Points, in no order, along strands that fork, close into loops and pass close to each other.
In the rows, 128 means zero.
Two points are linked if the straight distance between their rows is under 179. Some points are linked to none.
q149: [128 149 136 135 118 106 125 158 177 103 120 139 103 130 156 127 103 131
 119 149 158  79 141 144 144  70 119  84 100 146 121 185 188  84 159 147
 150  59 127 111 132  99 145 124 153 119 164 118 175 112  86 140 156 153]
q46: [155 155 135  80  72 163 191 162 126 108 135  97 161 131  57 152  83 171
 128 177 111 166 120  91  54 194  87 158 116 119  75 113 111 112  86 106
  89 141  97 138 133 175 125 139  98 145  88 152  80 119 155 122 149  95]
q708: [136  81 105 136 154 126 121 137 100  67 135 116 171 120 124 168 135 135
 158 108  81  99 125 149  84  87 102 117 124 117 158 121  88 170 142 126
 100 184  95 109 141 139  84 155 132 145  96 155 154 136 149  94 109 159]
q409: [ 96 125 165  96 139 139 106 151 124 130 108 151  88 112 120 166 153 146
 145 155 165 102 123  86 138 203 127 177 140 121  86 140 126 104 120  91
 106 148  85 174 157  78 163 120 101 154 138 133  59  85 137 119 151 127]
q347: [125  91 131 107 125 112 177 196 156  68  85 124 125 142  43 177 104 157
 155 114  58 154  82 115 139 116 127 123 114 111 130 101  71 125  83  99
 119 101 153 118 184 136 122 134 142 138  91 130  97 151 147 129  60 103]
q739: [117 129 145  92 130 154 129 221 155  45 115 128 138 142  59 160 109 164
 149 160 158 102 144 111 136 119  78 123  98 158 111 138 107  51 103  91
 133  60 120  77 198 112 139 159 136 136 101 125 113 156  96 128 104 122]
q829: [101  89 133 108 169 139  93 166 119 107  80 161  83 109 113 134 157 154
 176 133 100  82  96 153 207 133 131 156 128 137 137 127  79 110 121  45
 158  86 167 121 151  93 137 141 124 127 139 142 105 135 110 124 113 153]
q146: [120 182 104 151  91 141 181 116 151 153 107 128 163 144  96 127 105 114
 152  92 126 139 155 138 139 115 164 114 116 126 109 156 185  65 150 171
 144 113 132  79 132  95 148 170 140 108 103  88 194 127  74 150 135 105]
q663: [145 120 129  85 131 104 126 140 134  94  90 122  96 112 121 181 114 181
 154 197  78 131  95 144  73 142 111 137  97 117 111 172 129 155 140  90
 104 138 135 148 133  97 118 115 112 116 164 138  82  94 171  96 163 147]
q522: [116 178 105 141  94 134 156  89 140 204 108 125 134 133 145  94 130  95
 137  90 124 130 165 149 165 141 178 124 134 118 121 147 176  83 152 157
 159 111 139 110 125  94 148 158 136  84 135  91 187 109  86 159 164  93]
q455: [131 151 148 106 111 173 170 191 121  63  91 123 191 159  46 162 120 141
 156 159 161 150 145  96 118 123  84 110 110 144 104 142 105  38 134 136
 119 100 134  47 184 114 135 166 126 138  64 101 110 183 100 121  84 102]
q647: [126 134 116 160 137 124  90  74 143 172 163 137  80 111 174  94 129 119
 114 110 115 147 104 166 133 107 143 130 132 136 172 105 160 191 130 131
 164 115 149 155  76 148  90 122 135 127 139 122 157 117 139 138 118 121]
q942: [127 178 137 122 106 154  64 132 152 125 173 135  82  97 158  97 125 156
  91 166 206 107 185 138  87 137 111 140 105 177 122 140 188 112 125 129
 144  70  82 105  96 134 142 118 125 123 149 133 152 101 100 125 190 125]
q716: [127 119 138 124 128 147 126 116  75 157 167 136 146 115 105 105 138 125
  95 131 172 160 149 102 121 188 121 165 145 151 118  89  82 116  92 128
 104 162 101 129 117 155 140 108 110 140 104 136  85 155 145 120 131 111]
q898: [143 129 103 118 101 117 162  74 129 192 132  80 146 163 142  86 114  97
 112 120  68 165 125 150 123 123 160 110 137 102 137 118 129 144 128 146
 142 160 165 142 115 157 123 130 134  76 129 117 157 135 135 149 170  92]
q887: [114 130 110 136 118 143 125 134 191 140 169 148  98 136 135  72  95 120
 104  88 138 104 111 144 205  92 143 102 128 162 165  78 116 145  94 103
 179  58 157 137 119 179 118 124 162 126 120 127 174 135  99 169 114 106]
q885: [123 157 155 164 142 104 111 151 164  90 136 142 133 125 178 149 105 105
 115 127 200  89 159 116 111  63  98  92 120 144 118 180 202 118 155 188
 119  91  99 128 111  95 118 109 148 165 160 136 157 101 113 127 109 171]
q860: [110 167 145 107  74 149 152 124 192 158 149 151  69 116  91 121 103 155
 102 131 162 137 115  98 155 186 151 149 123 115  83 114 161 101 103 123
 143  71 126 167 130 131 159 103 112 134 130 107 104  87 111 168 144 100]
q570: [ 99 123 165 103 137 120  91 145 167 138 177 145  77 150 184  96 132 123
  58 168 217  94 147  98 173 159 104 126 138 149 105 132 129  94 125 105
 149  95 100 173 137 144 161  95 118 130 166 129  94 104 118 147 177 130]
q416: [178 177 104 104  77 158 132 107 121 159 140 108 143 103  78  92 120 167
 102 182 189 196 138 142  65 159 116 129 102 163 125 121 130 112 109 148
 114  90 134  50  81 187 144 113 139 110 118 114 119 164 118 115 150  89]
q160: [129  75 124 120 170 118  93 125  95 109 111 135 117 123 110 119 156 151
 138 148 103 159  80 166 146 120 113 131 112 135 170  90  41 173 111  63
 134 139 188 105 111 157 105 118 137 120 121 151  85 175 159 101  89 132]
q376: [118  76 124 150 170  99 109 144 120  73 121 139 108 116 157 181 133 130
 163 108  73  79  96 133 115  87 109 134 139 118 158 127 100 205 143  98
 110 177 105 161 125 110  80 128 131 167 130 177 118  99 169  96  98 170]
q671: [104  67 128 127 168 160  74 125  58 133 120 131 119 140 154  86 160 125
 143 128  72 106 106 156 182 129 129 162 157 135 176  79  52 181 124  46
 162 162 174 125 115 144  98 147 122 124 123 156 118 164 147 119 133 134]
q910: [133  98 154 117 168 100  67 127 111 123 157 156  73 121 190 121 155 137
  82 177 161 125 120 137 130 138  97 130 125 153 144 135 113 171 133  78
 131 140 136 151  92 128 121  78 120 145 188 140  70 112 163 100 156 151]
q563: [133 105 109 120 145 125 111 135 106 101  81 122 137 113 114 140 138 139
 184 120  61  86 128 166 136  91 133 125 111 122 148 149 122 106 154 103
 148 141 166  86 152  95 123 168 131 110 125 123 170 149 107 128 144 147]
q197: [143 134 134 101 103 162 169 139  81  86 126 104 178 122  82 180 113 158
 149 159 121 149 128  90  47 180  97 157 137 120  83 124  95 132 122 137
  69 175  63 134 149 140 119 145  92 143  80 150  83 118 168  84 109 129]
q507: [143 110 123 198 181  79 129  88 102 175 125 109 196 135 200 110 184  36
 131  56 130 119 158 129 144  76 125 106 175  92 158 147 136 128 166 213
 120 183 134 125  94 111 115 130 139 115 164 124 142 124 144 128  87 168]
q141: [118 170 117  81  61 163 168 144 179 166 131 125  98 137  89 105  88 142
 103 152 125 126 131 114 165 185 147 130 116 110  81 130 148  76 111  95
 141  81 154 145 148 127 165 129 119 103 141 105 125 106  97 178 210  90]
q692: [178 138 105 154 151 116 112  89 110 124 113 131 156  95 111 131 157 138
 135 141 177 180 131 166  76  95 122 103 105 145 150 158 139 133 151 184
 101 110 145  52  75 131 122 119 149 124 135 116 138 166 120  92  86 154]
q399: [137 146 153 105  93 119 163 163 197  96 133 120 107 158  99 137  81 158
 102 165 139 136 108  99 127 133 117 120 109 136  89 139 152 108 105 134
 118  82 129 155 133 137 134 100 139 136 137 120 104 111 130 141 135 116]
q876: [116 100 102 158 135 126 138  84 104 154 112  89 142 141 134 130 147  88
 179  64  34 116 110 136 151 105 172 149 166  75 144 114 132 151 147 140
 123 196 118 160 141 119 106 166 113 108 103 132 165 114 128 141 118 132]
q518: [126  96  82 144 118 150 134 101 140 159 132  95 135 150  92  81 120 106
 137  91  65 159  92 161 163  76 150 105 135 109 188  67  84 160  99 123
 163 132 195 103 115 194 101 148 153  93  89 127 178 172 115 158 106  85]
q919: [109 198 162 137  97 124  97 111 177 137 162 154  86  99 167 138 115 133
  98 143 205 124 157 114  79 142 126 138 113 138 113 155 225 137 143 171
 131  98  78 161 102 114 129  98 115 148 143 117 137  67 119 142 149 127]
q248: [154 128 131 130 126 143 150 172 128  49  81 137 184 135  51 180 140 147
 161 118 149 142 130 133 106  89 102  89  99 134 138 147 111  73 145 159
 127  95 140  35 167 104 131 159 144 151  76  99 139 185  95 114  46 134]
q446: [141 118 134 140 144 102 151  99 109 130 133 122 152 134 143 158 125 116
 119 131 136 148 123 115  90 128 122 124 141 116 114 141 133 154 145 177
  94 182 106 155 114 121 108 109 122 138 126 131 104 116 161 108 118 150]
q806: [162 148 126 113 114 131 109 119 152 138 152 133 113 114 102  92 125 160
  91 181 212 172 121 135 114 135 110 107 101 174 122 119 119 122 106 131
 122  61 136  87  91 176 146  94 148 117 142 119 100 156 123 117 133 114]
q438: [103 129 148 111 120 130 125 106 143 167 117 162  64 107 115 128 145 149
 128 131 128 139  92 111 152 191 161 166 131 102 101 120 138 139 116  99
 134 126 138 184 128 104 139 102 103 139 137 119  79  94 139 147 133 114]
q610: [124 144 103 139 123 173  96 109  32 120 131 118 162  90 121 143 146 143
 142 109 116 123 183 135  60 167 144 175 138 139 118 130 124 122 146 132
  97 183  63  98 128 119 130 163  98 128  98 140 164 140 124 106 155 142]
q212: [124 132 164  94 129  98 146 141 171 150 162 119 139 197 169  92  98  90
  46 163 180 128 139  89 159 142 113  96 140 140  99 124 126 105 119 149
 133 122 131 183 136 151 142  87 142 121 162 120 102 133 135 144 168 111]
q48: [116 136 103  96 129 166 132 133 116 148 123 139 136 120  81  93 137 140
 121 140 180 131 146 132 190 155 139 132 115 150 115 116  85  59 110  91
 144  85 163  71 147 136 170 134 118 106 120 114 123 164  80 150 148 109]
q316: [144  97 111 120 157  95 105 111 117 103  73 124  90 106 134 169 136 161
 175 163  46 128  79 176 103 101 130 129 106  99 142 166 130 182 154  82
 125 143 171 130 115  85 103 121 124 117 171 148 108 114 155  95 131 163]
q408: [133 118 100 156 136 110 139  55 104 199 123  79 149 144 173 110 149  68
 139  90  67 151 134 150 121 111 169 128 156  82 145 132 152 151 161 170
 135 189 133 155 116 124 105 148 121  85 129 121 163 118 139 138 148 119]
q242: [149 145 137 174 136 140 145 159 137  67  97 151 172 123  91 160 139 128
 153 119 198 129 143 121 121  74 108  89 116 150 129 171 161  74 158 191
 115  74 132  50 121  89 140 143 151 161 108 102 154 163  94  99  42 164]
q831: [102 108 114  67 132 163 107 165 124 114  99 131  91 117  90 118 123 170
 154 174  88 117 116 151 174 159 124 154 106 133 130 105  64 107  94  18
 150  91 188 111 165 130 136 141 121 102 134 137 100 146 118 139 160 103]
q915: [145 115 134 111 141  91 115 171 187  77 111 137  72 126 125 146 124 165
 115 190 147 128  89 151 152  98 108  94  89 151 111 184 139 117 130 102
 136  31 155 119 129 111 153  90 151 115 191 117  88 126 119 114 114 159]
q597: [136 185 151 161 106 109 119 120 206 116 169 142 106 117 167 132  91 124
  92 131 195 141 137 118  86 100 114 106 110 157 120 141 220 159 129 194
 130  74  90 149  95 138 111  99 153 157 150 123 146  93 122 131 100 132]
q578: [ 86 140 157 130 134 121 127 146 137 150 149 143 154 161 194  98 120  73
 101  94 169  71 185  92 172 123 126 118 160 146 117 132 149  90 135 152
 144 149  94 169 147 114 138 134 138 139 137 129 165 109 106 157 161 125]
q954: [110 138 130 112  94 130 180 154 151 136  76 138 115 140  71 149 119 133
 167 114  82 108 113 114 183 155 175 138 112  97  77 157 152  71 136 101
 132 103 153 126 178  63 166 141 136 102 132  94 125 118  98 155 139 121]
q100: [157 114 119 100 129 129 122 145  97  86 132 111 186 147 126 120 128 138
 103 174 148 140 160 145  73  89  84  75  96 147 144 138  93 123 140 138
 112 136 142  60 126 161 122 129 153 107 122 126 148 173 131 104 161 130]
q780: [117 120 161 144 154  93  74 125 131 104 188 156  86 116 196 150 136 127
  83 146 170 109 138 112  91 127  93 134 123 146 147 127 150 199 133 130
 117 157  92 172  98 131 101  78 124 181 164 151  83  87 170 107 132 157]
q370: [139 114 116 149 147 139  98  86  34 182 148 118 152 118 153  96 169 112
  99 118 136 169 162 140 106 166 144 155 155 140 148 107  93 148 130 141
 116 181 123 111  95 147 134 111 114 111 126 128 118 167 146 108 147 122]
q11: [142 123 127  68 118 140 143 162  92 111 110  97 169 158 116 117 116 135
 119 186 125 129 167 119 102 145 100 110 109 139 107 153  92  84 126 106
 112 152 134  89 164 130 149 139 131  93 132 116 123 159 117 126 201 112]
q464: [124  98 137 165 173  96  97  86 118 165  84 156  81 104 166 131 186 106
 156 110 109 133  73 146 185 117 156 135 138  85 140 153 154 160 153 117
 152 115 188 156  94  70 130  98 120 125 179 127  88 114 133 130  84 173]
q786: [136  78 125 175 198  83 118 132  87 129  97 130 183 123 167 142 184  69
 172  70 107  74 139 116 155  65 118 111 165  91 159 151 116 128 164 165
 113 191 141 117 110  77 126 143 123 149 155 145 127 126 138 113  85 194]
q554: [148 147 101 140  97 148 170 131 126  98 142  97 205 151  90 121 100 111
 122  95 130 155 147 139  84  79 107  83 113 126 148 115 125 119 128 181
 116 136 121  74 136 173 105 166 153 120  63 116 198 167 104 136 105 106]
q906: [120 118 139 162 155 145  54 103  21 195 160 143 120 111 211  75 182  96
  78 110 148 126 188 133 119 177 149 161 163 145 171 116 111 153 148 130
 153 164 120 138  93 124 140 113 103 120 151 123 128 149 148 125 164 128]
q795: [122 133 117 116 124 151 152 113 103 174 134 136 160 126  76  83 142 114
 106 138 191 180 142 117 167 162 138 132 136 145 121  95  77  78  96 132
 123 122 146  82 123 161 159 113 130 119 101 114  96 176 108 139 118  93]
q926: [143 140 140 131 124 109  98 111 182 135 170 159  55 105 137 108 127 159
  88 160 194 160  92 129 139 134 120 119 109 160 130 115 144 158 100 111
 142  56 133 145  87 160 134  80 132 137 161 120  84 121 131 131 109 125]
q256: [111 132 137 112 110 142 151 118 104 145 142 117 142 145 158 143 114 111
 140 108 100 104 150  76 104 176 155 151 164  98  95 122 142 143 138 141
  99 220  52 196 170 116 133 143  92 142 105 133 132  91 148 135 168 118]
q292: [125 130 129 105 127 118 123 177 180  85 114 137  88 136 119 131 125 149
 122 178 155  81 117 149 179  93 116  92 100 138 101 187 141  59 141  95
 158  28 144 107 161 109 179 123 148 104 178 109 136 128  85 142 154 156]
q711: [158  99 119 112 152 111 113 130 117  90 108 135 127 104  64 149 146 178
 146 162 131 187  93 168  93 125 108 122  91 140 149 114  73 150 110 111
 109 111 163  82 113 150 114 113 139 132 112 136  87 167 145  92  71 132]
q516: [144 145 119 151 147 100 124  97 150 186 115 154 116 119 189  79 177  87
 109 125 183 121 136 154 199 103 148  92 136 137 130 166 150  98 158 146
 172  54 163 121 103 118 172 116 143  92 189 105 137 126  91 139 127 146]
q938: [105 141 142 113 127 135  60 138 147 143 186 150  71 124 205  84 128 130
  74 153 181  79 169 137 151 128 114 123 128 165 139 125 159 126 132  96
 172  90 105 156 116 142 136 114 130 127 163 136 149  99 114 146 196 129]
q239: [153 148 115  80  79 153 170 115 139 153 118 106 116 106  56 129 104 179
 131 165  90 181  98 129  90 197 134 165 113 103  99 115 118 123  97  97
 119 125 155 123 111 159 142 124 104 117 109 129  95 122 144 136 166  95]
q760: [132  86 121 150 145  97 172 118 129 123  97  96 170 172 115 136 133  81
 157  80  63 121 108 113 159  78 154 103 146  89 136 129 108 129 142 157
 118 178 148 134 151 122 117 137 143 111 115 123 140 142 133 136  97 137]
q89: [156 169 116  88  94 173 132 139 113 102 108 112 158 101  40 142 123 191
 142 176 159 173 141 144  60 163 105 154  91 149 108 131 121  83 113 123
 108  94 126  47 124 151 137 144 115 123  97 122 118 157 108 110 136 106]
q271: [129 144 121 132 111 134 135 158 206 111 171 144  92 144 115  93  88 136
  87 125 186 115 118 113 194  96 126  95 112 175 122 102 123 112  90 116
 155  23 134 128 131 182 147 112 166 132 134 123 140 141  91 156 106 118]
q234: [115  95 101 107 135 163 119 123  61 118 120 107 135 120 117 139 128 147
 177 109  41 107 119 126 120 160 144 172 148 111 131  84  73 163 117  67
 113 201 103 144 165 137 114 171  94 121  97 157 135 134 142 116 147 113]
q728: [109 132 131 175 149  92 136  67 133 204 144 107 141 140 205 112 156  48
 121  61 118 141 143 131 137 123 155 128 167  97 154 130 166 148 153 196
 145 171 121 183 119 117 113 126 125 113 145 114 148 105 146 148 106 121]
q301: [100 158 149 164 132 123  61 100 113 151 154 157  95  72 198 128 155 115
 119 108 170 100 167 138  95 127 135 146 137 136 156 147 194 148 153 157
 135 143  84 144  95  97 124 117 112 152 140 136 159  83 131 135 140 147]
q541: [120 148 162 105  98  98 163 116 167 168 178 122 130 166 156 108  85 103
  55 130 143 147 131  86 124 177 129 131 156 113 110  87 142 143 102 161
 131 158 111 221 132 166 123  95 119 145 125 132 109 105 159 157 149  83]
q10: [112 120 129  65 105 149 133 168 163 128 119 132  80 135  98 119  93 163
 128 176  89 103 115 121 172 173 123 144 111 124  96 118  98 100  92  35
 136  84 167 156 167 124 150 133 121 101 150 126 106 112 125 161 203 102]
q845: [144 163 120 114  87 154 125 122 139 103 158 109 129 107 104 128  89 169
 117 142 127 136 154 140  46 138 116 143  98 146 123 107 162 144  99 126
 120 116  97 113 103 164 110 140 120 128 105 137 163 106 122 134 179 104]
q249: [109  82 102  99 149 180  86 135  39 120  91 110 149 130 112 109 148 134
 178 128  39 105 126 159 151 141 137 172 141 112 166  85  46 151 121  47
 151 179 170  99 161 141 112 176 113 104 103 152 143 180 125 124 149 117]
q893: [144 113 129 158 162  81 138  83 141 187  95 139 113 132 170 106 182  81
 123 108 134 146  93 138 200 103 159 101 136 104 127 160 150 129 140 151
 153  94 194 139 100 104 155  91 140  98 192  97  91 127 114 131  86 154]
q281: [146 152  91 131  83 148 182  84 132 166 112  95 133 108  41 134 117 156
 158 110  67 199  88 138 100 176 163 163 130  81 103  99 129 123 110 138
 113 152 141 126 113 150 129 150 102 119  81 126 130 126 133 144 115  97]
q411: [ 93 137 151 165 153 153  36 100  54 170 154 175  78  69 200 115 189 121
 123 109 151  90 164 136 121 164 146 183 156 127 167 120 161 168 153 117
 157 161  99 153  90 104 128 122  93 153 131 139 138  97 141 133 141 148]
q39: [111 156 162 144 104 116 175 116 174 150 174 136 139 158 128 127  86  92
  93  83 154 146 122  73 142 161 143 133 160 116 101  85 155 126  96 185
 124 146  92 205 137 152 122 106 124 164  94 119 128 108 146 160  87  94]
q722: [115  66 118 187 188  98  91 105 106 116 128 136  91 125 183 157 161  95
 160  96  52 106  71 141 149  79 125 141 164  89 177 115 112 223 160 110
 130 192 131 165  98 113  68 126 119 168 153 166 105 110 173 104  80 181]
q495: [139 121 117  85 140 134 100 157  78  89  92 110 138 106 140 178 130 171
 175 182  80  93 152 151  64 138 112 146 107 131 119 167 119 127 156  88
 101 169 101 118 158  92 133 156 111 113 148 147 122 118 148  89 194 149]
q129: [130 124 113  82 103 142 159 133 118 144 141 100 163 160 113  91  95 120
 102 146  96 146 139 119 123 130 126 109 123 128 126  99  87 128  97 107
 128 157 160 124 147 174 137 130 125  99 111 133 142 155 127 152 180  85]
q61: [106 120 150 161 141 117  75  97 106 148 212 153  77 116 199 119 146 114
  84 107 133 125 126 122 106 155 125 163 153 128 170  76 138 222 127 126
 141 189  89 192 106 156  87 102 110 169 123 140 111  94 181 121 120 128]
q306: [150 117 135 136 129  91 119 144 196  84 129 154  55 116 113 142 115 173
 113 151 125 166  62 133 137  98 125 106  98 143 124 140 146 175 105 105
 127  44 160 136 105 139 122  73 153 139 172 123  91 122 135 119  72 144]
q388: [113  99 132 168 160  89 123 157 124 119  92 136 146 128 178 132 151  80
 173  62  81  27 129 123 180  53 131 107 152 106 157 167 155 116 164 143
 142 150 135 133 137  66 123 148 137 149 155 149 174 106 117 145 120 185]
q984: [105 137 169 112 135 140 128 166 137  83 115 145 101 114 106 198 120 155
 156 148 162 110 124  78  93 164 114 169 129 130  89 146 143 127 114 123
  87 145  57 178 153  89 135 120 105 172 115 147  72  84 152 111 112 138]
q498: [169 176 127 158  74 160 197 138 159 103 140 112 199 170  71 124  81 118
 110 125 175 179 121 101  93  82 106  73 116 143 128 118 144 108 122 207
 110  87 137  73 124 172 120 149 160 144  60 103 161 178 110 122  59  87]
q847: [116 149 151 141 120 143 170 172 158  95 142 137 175 178 121 116  95  94
 109 113 194 106 160  87 177  91 110  91 134 163 107 137 147  61 130 167
 129  86 114 104 154 132 137 141 154 146  97 111 159 147  85 144 101 119]
q460: [121 115 140 131 130  96 124 102 130 147 199 118 125 161 184 110 104 109
  67 118 105 139 120 108 110 147 115 131 151 117 143  71 108 201 114 136
 119 199 101 212 123 180  94 100 125 147 128 149 118 113 187 126 144 110]
q418: [134 141 163 125 114 137 172 166 159  75 109 129 130 142  83 181  96 154
 139 152 146 142 113  90 101 131 112 128 116 138  83 159 156 106 123 154
  93 106 103 135 149 105 121 117 127 156 108 124  95 114 137 116  94 137]
q745: [126 111 124 149 128 131 147 134 126  78 154 121 187 140 125 136 109 109
 123  82 137 114 151 127 104  73 101  99 127 139 146 115 119 136 127 166
 104 155  97 108 128 150  88 150 151 148  80 138 179 141 131 123 105 144]
q70: [130 161  91 148  88 152 190  72 101 178 135  88 185 133  68 126 120 109
 139  87  98 194 138 123 105 174 163 152 155  87 107 100 134 109 124 176
 107 190  99 114 120 156 130 163 103 108  70 114 161 137 121 138 116  89]
q713: [101 142 137  83 101 151 145 180 162 113  96 140  78 123  80 158  91 171
 172 135  74  97 109 109 148 172 145 163 115 108  84 128 133 101  98  65
 121 105 124 167 186  89 143 147 116 128 126 127 112  88 122 148 165 113]
q480: [102 135 125 136 114 131 141 111 128 177  88 139 115 132 140 114 138  96
 173  85  83  83 132 133 184 135 181 140 137  93 107 146 170  95 149 116
 154 140 148 149 158  63 148 154 125  99 130 110 166 107  93 164 165 124]
q432: [128  70 130 135 151  94 166 168 139  78  73 123 140 151  82 170 139 122
 171  84  50 123  83 123 170  86 151 115 130  99 141 129  87 116 122 121
 132 130 166 114 179 102 127 125 153 129 112 124 114 156 133 126  44 142]
q17: [127  90 118 117 128 128 111 126  79 127 174  98 136 160 174 108 110 122
  84 137  65 124 132 120  98 141 122 133 151 133 148  84  71 205 117  91
 120 211 108 175 130 175 107 121 118 123 123 160 126 130 175 118 183 113]
q974: [ 84 152 155 158 136 106 132 106 150 192 148 148 129 129 197 106 139  61
 117  60 154  91 162 112 174 130 159 126 165 117 136 129 174 112 145 176
 165 146 105 183 134 100 137 133 127 135 133 112 169  96 112 172 130 121]
q364: [128  98 116  96 136 117 169 139 119 109  81 111 137 139 101 169 124 143
 196 124  37 120  95 111 125 145 147 146 136  87 111 121  92 140 125  96
  97 185 114 155 183 105 128 155 110 117 114 147 106 121 156 109 122 124]
q693: [151 134 126 108 140 149  91 134  99  79 113 132 144  85  63 159 154 193
 147 164 177 168 134 159  64 144  95 151  90 162 125 127 102 115 113 116
 100  98 127  58 112 135 124 127 124 144 111 139  99 155 128  84  96 142]
q466: [106  74 130 127 187 100  90 185 101  82  96 146 109 115 181 176 149 123
 187 122  80  27 115 123 145  93  97 138 145 129 154 142  88 180 145  71
 119 176 106 158 149  81 114 147 124 180 158 182 101 100 165  89 123 169]
q196: [133 106 117 101 112 125 172 151 147 101 120 112 155 151  68 125  98 134
 131 129  92 150 107 119 137 115 122 104 109 120 137  96  77 125  91 113
 127 134 166 115 156 170 120 128 140 121  93 133 129 160 134 146 118  98]
q217: [142 168 111 148 105 132 105  59 151 208 159 126  95  95 167  92 129 130
 109 118 152 177 128 170  93 148 152 133 126 140 158 115 181 170 126 167
 155 102 131 142  78 153 115 116 133 110 143 105 162 110 135 138 133  93]
q374: [126 173 137 186 136  94 152 113 163 178 107 162 134 124 180 116 166  76
 115  91 206 123 147 123 193 102 153  91 149 131 114 178 190  77 159 202
 152  62 124 125 109  91 183 117 143 120 174 100 148 117  88 142  84 154]
q218: [164 104 112 115 150  88 129 116 124 124 110 108 163 150 162 109 146 109
 116 154 117 137 131 158 122  70 115  68 110 130 157 160 115 129 155 142
 132 132 185  85 112 139 128 115 159  83 161 114 146 157 121 120 152 145]
q712: [136 107 122 131 153 118  90  77 111 146  87 137  72 103 140 130 162 157
 160 157  86 155  74 173 130 136 149 149 118 106 137 146 140 175 147  85
 144 125 187 137  80  98 108 111 113 110 164 126  95 123 149 108 127 152]
q67: [131  90 103 192 162  98  90  80 133 139 146 114 109 119 179 131 138  94
 136  88  76 134  95 171 120  63 127 124 146 105 186 128 147 213 157 153
 130 154 141 149  86 135  69 126 143 139 145 144 162 115 150 122  92 169]
q681: [131 112 118 132 143 133  87 113  51 136 118 119 134 105 177 140 146 135
 149 132  87  88 159 147  80 135 142 151 143 117 139 155 136 151 170 120
 117 195  97 127 117  91 133 141 103 123 141 150 150 117 143 107 185 157]
q179: [128 106 135 145 182 135  83 134  70 121 104 157 149  90 128 125 186 130
 154 104 160  99 150 146 145 128 120 155 138 146 142 134 106  97 137 120
 119 146 136  89 111  97 138 140 117 144 131 139 127 142 106 104 107 170]
q886: [122 162 109 121 111 162 138 141 188 132 153 151  95 128  86  98 113 144
  99 138 219 125 134 120 206 130 141 109 118 160 105 114 122  66 108 114
 155  13 127  95 146 160 185 129 140 118 134 113 133 145  66 157 122 115]
q870: [178 202 124 173  56 149 196 111 198 142 145 113 155 144  75 129  72 132
 109 116 176 197 111 111  87 116 130 107 122 140 120 119 187 128 103 215
 117  70 121 106  95 170 121 130 155 144  93 101 152 139 118 126  63  84]
q945: [113 125 171 166 135 101 180 146 171 112 144 138 160 177 136 137  92  79
  99  82 157 133 117  74 160 105 135 110 154 125 106 121 150 122 120 202
 111 138 111 177 139 124 112 100 154 164 113 120 121 129 138 135  51 137]
q53: [ 99 106 131 108 155 140 119 200 141  73  97 149 119 116  75 151 137 151
 163 118 138  84 129 134 186 119 112 138 112 153 128 124  87  66 106  70
 148  78 140  90 185 104 142 151 136 141 111 130 121 152  92 138  93 141]
q180: [138 129 106 122 117 172 124 138  33  73 134  97 197 103 111 181 135 161
 143 143 108 119 166 126  28 161 103 154 125 130 107 129  96 146 142 133
  74 191  39  93 144 134 120 163  92 137  87 162 146 135 144  66 135 149]
q519: [128 114 136 130 154  97 129 149 128 134 128 119 180 166 192  97 130  76
 104 118 143  82 172 128 155  75 108  75 133 141 144 153 123 102 152 157
 138 144 144 116 129 121 126 133 160 110 155 126 161 138 114 136 163 152]
q521: [133  82 132 105 164 113  87 137  72 106 144 124 111 140 175 140 142 149
 104 171  99 116 130 131  97 144 103 135 127 150 140 127  77 191 133  63
 112 185 126 150 121 131 117 111 118 135 160 158  85 122 178  88 178 141]
q321: [158 184 109 157  85 134 156  78 174 172 149 118 124 103  98 117 104 140
 117 109 157 198 117 144  81 138 145 128 118 136 139 113 178 147 108 193
 127 101 114 125  79 166 119 126 137 129 107 106 154 119 127 136 101  94]
q232: [110 155 113 113  82 152 172  94  95 182 125 106 154 134 117 118 112 116
 143  99  87 138 155  95 109 196 171 162 153  94  89 119 144 113 136 133
 114 202  90 153 157 119 143 161  91 114 100 112 145 108 125 148 186  96]

How many points has the smallest loop of links through each point below? Write - if it is on no loop.
q376 -> 11
q129 -> 8
q418 -> 6
q61 -> 6

A fork is a point with three links, a tip a point with one. Leave the first point through the second and follow the links. Name the first fork or tip that comes.
q712, q316 -> q256
q416, q89 -> q364
q67, q647 -> q376
q242, q248 -> q10
q728, q974 -> q129

A piece is all that can be reached along the links. How many separate loops has the piece of each point below (a circle has one, a figure eight two, a Y none), and how many tips (points with one link)?
q647 -> loops 1, tips 1
q519 -> loops 2, tips 1
q374 -> loops 0, tips 2
q53 -> loops 1, tips 2
q370 -> loops 1, tips 3
